The views of a scene show one set of named points, each view turned or mirrored, shifted and resized as a whole, with a little noise and some points left out.

Scene 1
View 1
val: [7 -26 0 -7 16 2 1 -2 -4 -16 -11 -13 23 -2]
lilak: [-11 -22 19 -12 20 -18 -6 6 -19 -21 -30 -10 -27 4]
timi: [-13 -10 17 -12 18 -2 -8 0 -16 -8 -12 -10 -23 -18]
Kofur: [-4 -15 -5 -1 18 21 15 2 11 -18 -22 -18 3 -13]
kul: [2 -28 10 -10 18 -10 -11 -4 -11 -14 -8 -8 17 2]
lozaz: [-5 -14 7 -17 17 3 10 12 -18 -18 -25 -18 -18 -14]
gebi: [4 -26 5 -17 17 -6 11 16 -24 -27 -35 -19 -15 1]
Vuve: [-16 -10 16 -12 19 -5 -4 4 -16 -13 -18 -12 -29 -12]
vok: [-3 -25 19 -17 19 -19 -19 0 -24 -11 -6 -6 3 0]
dako: [-3 -19 10 -5 19 -4 -11 -6 -7 -10 -6 -7 11 -5]
lar: [-1 -17 7 -15 17 1 2 5 -16 -14 -12 -15 2 -14]
fel: [4 -26 -4 -6 16 6 14 7 -1 -24 -29 -19 4 -1]
View 2
lilak: [-11 -4 -12 -2 -26 -19 6 0 12 13 -18 -14 36 1]
lar: [-25 -18 2 -3 3 -9 12 -8 14 -13 -7 -23 -5 -11]
lozaz: [-20 -3 -23 -8 -8 -11 9 -3 2 -10 -16 -23 24 -13]
gebi: [-20 -6 -15 -11 -12 -14 2 -5 11 -8 -18 -24 16 -13]
val: [-16 -19 6 -13 -5 -14 3 -13 19 -9 -3 -16 -16 -12]
timi: [-11 -9 -16 -3 -2 -8 22 2 -1 0 -3 -14 24 3]
Kofur: [-5 -6 -23 -25 -2 -13 4 -9 -2 -17 -2 -12 -9 -20]
kul: [-16 -21 13 -2 -13 -16 7 -10 23 2 -5 -16 -2 -3]
dako: [-17 -19 1 -5 2 -10 14 -9 13 -9 -3 -18 -5 -6]
fel: [-15 -7 -14 -20 -15 -19 -5 -12 9 -13 -15 -18 -3 -23]
View 3
Vuve: [-7 -10 -19 -11 -6 -11 -5 -13 0 -1 3 -4 4 -11]
timi: [-10 -9 -17 -2 -3 -14 0 -12 -1 -1 0 -8 4 -4]
gebi: [1 7 -13 -4 4 8 -12 -6 -1 -2 4 5 17 -11]
lilak: [-6 -1 -17 -23 -3 -3 -15 -11 0 12 3 -2 1 -21]
fel: [11 12 -15 4 10 11 -15 -12 -1 -12 3 16 22 -5]
kul: [-1 18 0 6 11 9 -2 -4 -6 21 -11 -8 -3 -3]
vok: [-11 4 -4 -3 2 6 2 1 -4 24 -5 -17 -3 -12]
lar: [-2 4 -9 10 7 5 -1 -3 -3 3 -3 -3 11 -3]
lozaz: [-2 -1 -18 -3 0 2 -8 -10 2 -9 6 3 18 -10]
dako: [-1 11 -3 11 6 0 1 -7 -8 15 -10 -8 -6 0]
Kofur: [11 11 -11 19 8 -3 -9 -22 -6 -14 -6 15 12 9]
val: [5 20 0 18 15 10 -3 -6 -9 11 -11 -1 4 4]
View 4
lilak: [-7 -2 -13 26 19 -2 -4 -10 -9 -8 15 11 -17 8]
val: [1 15 -5 6 -8 4 -4 4 -3 -1 11 -7 16 12]
Vuve: [-10 -1 -12 17 13 -7 -7 -22 -3 1 6 4 -15 4]
dako: [-6 8 -3 10 -9 5 -8 -3 -2 1 9 2 8 5]
lar: [3 12 -7 12 0 -6 -4 -11 0 1 8 -2 2 12]
gebi: [2 11 -16 13 13 -6 1 -11 -5 -3 14 -5 -5 17]
vok: [4 6 -1 23 -5 -1 -11 -4 0 -6 9 19 -3 6]
kul: [8 13 -5 18 -3 1 -5 3 -3 -6 15 5 3 11]
fel: [-3 14 -15 4 10 -2 3 -2 -7 -2 15 -18 6 18]
Kofur: [-14 10 -15 -5 6 0 2 -10 -6 7 8 -24 9 12]
timi: [-10 1 -8 14 4 -8 -8 -24 1 3 1 6 -9 2]
View 5
kul: [-22 -13 -2 6 18 -1 23 9 9 -26 1 -8 0 -2]
val: [-17 -9 -12 10 20 1 15 6 10 -32 -3 -4 -5 3]
vok: [-22 -16 13 4 13 -2 28 14 1 -15 1 -10 9 -9]
dako: [-22 -3 0 1 17 4 22 14 5 -27 -2 -3 -5 -6]
Kofur: [-2 7 -25 -2 11 12 9 16 2 -24 -3 3 -23 10]
lozaz: [4 -8 3 -4 1 6 22 23 -12 1 -2 -5 1 1]
lar: [-3 -4 -4 5 12 4 17 14 -4 -18 -4 -3 -4 -2]
gebi: [3 -9 -11 4 9 5 20 18 -3 -6 -4 -6 -2 10]
lilak: [-11 -9 5 -8 3 5 34 27 -3 10 2 -13 2 5]
Vuve: [-4 1 8 -10 1 10 25 27 -11 1 1 -5 -7 -3]
timi: [-6 4 12 -7 3 9 23 22 -11 -8 0 -2 -8 -12]

In a view up to two points have been moved. Name them for each view, in the order of its rows, or write -.
view 1 -> gebi
view 2 -> lar, dako
view 3 -> fel
view 4 -> kul
view 5 -> lozaz
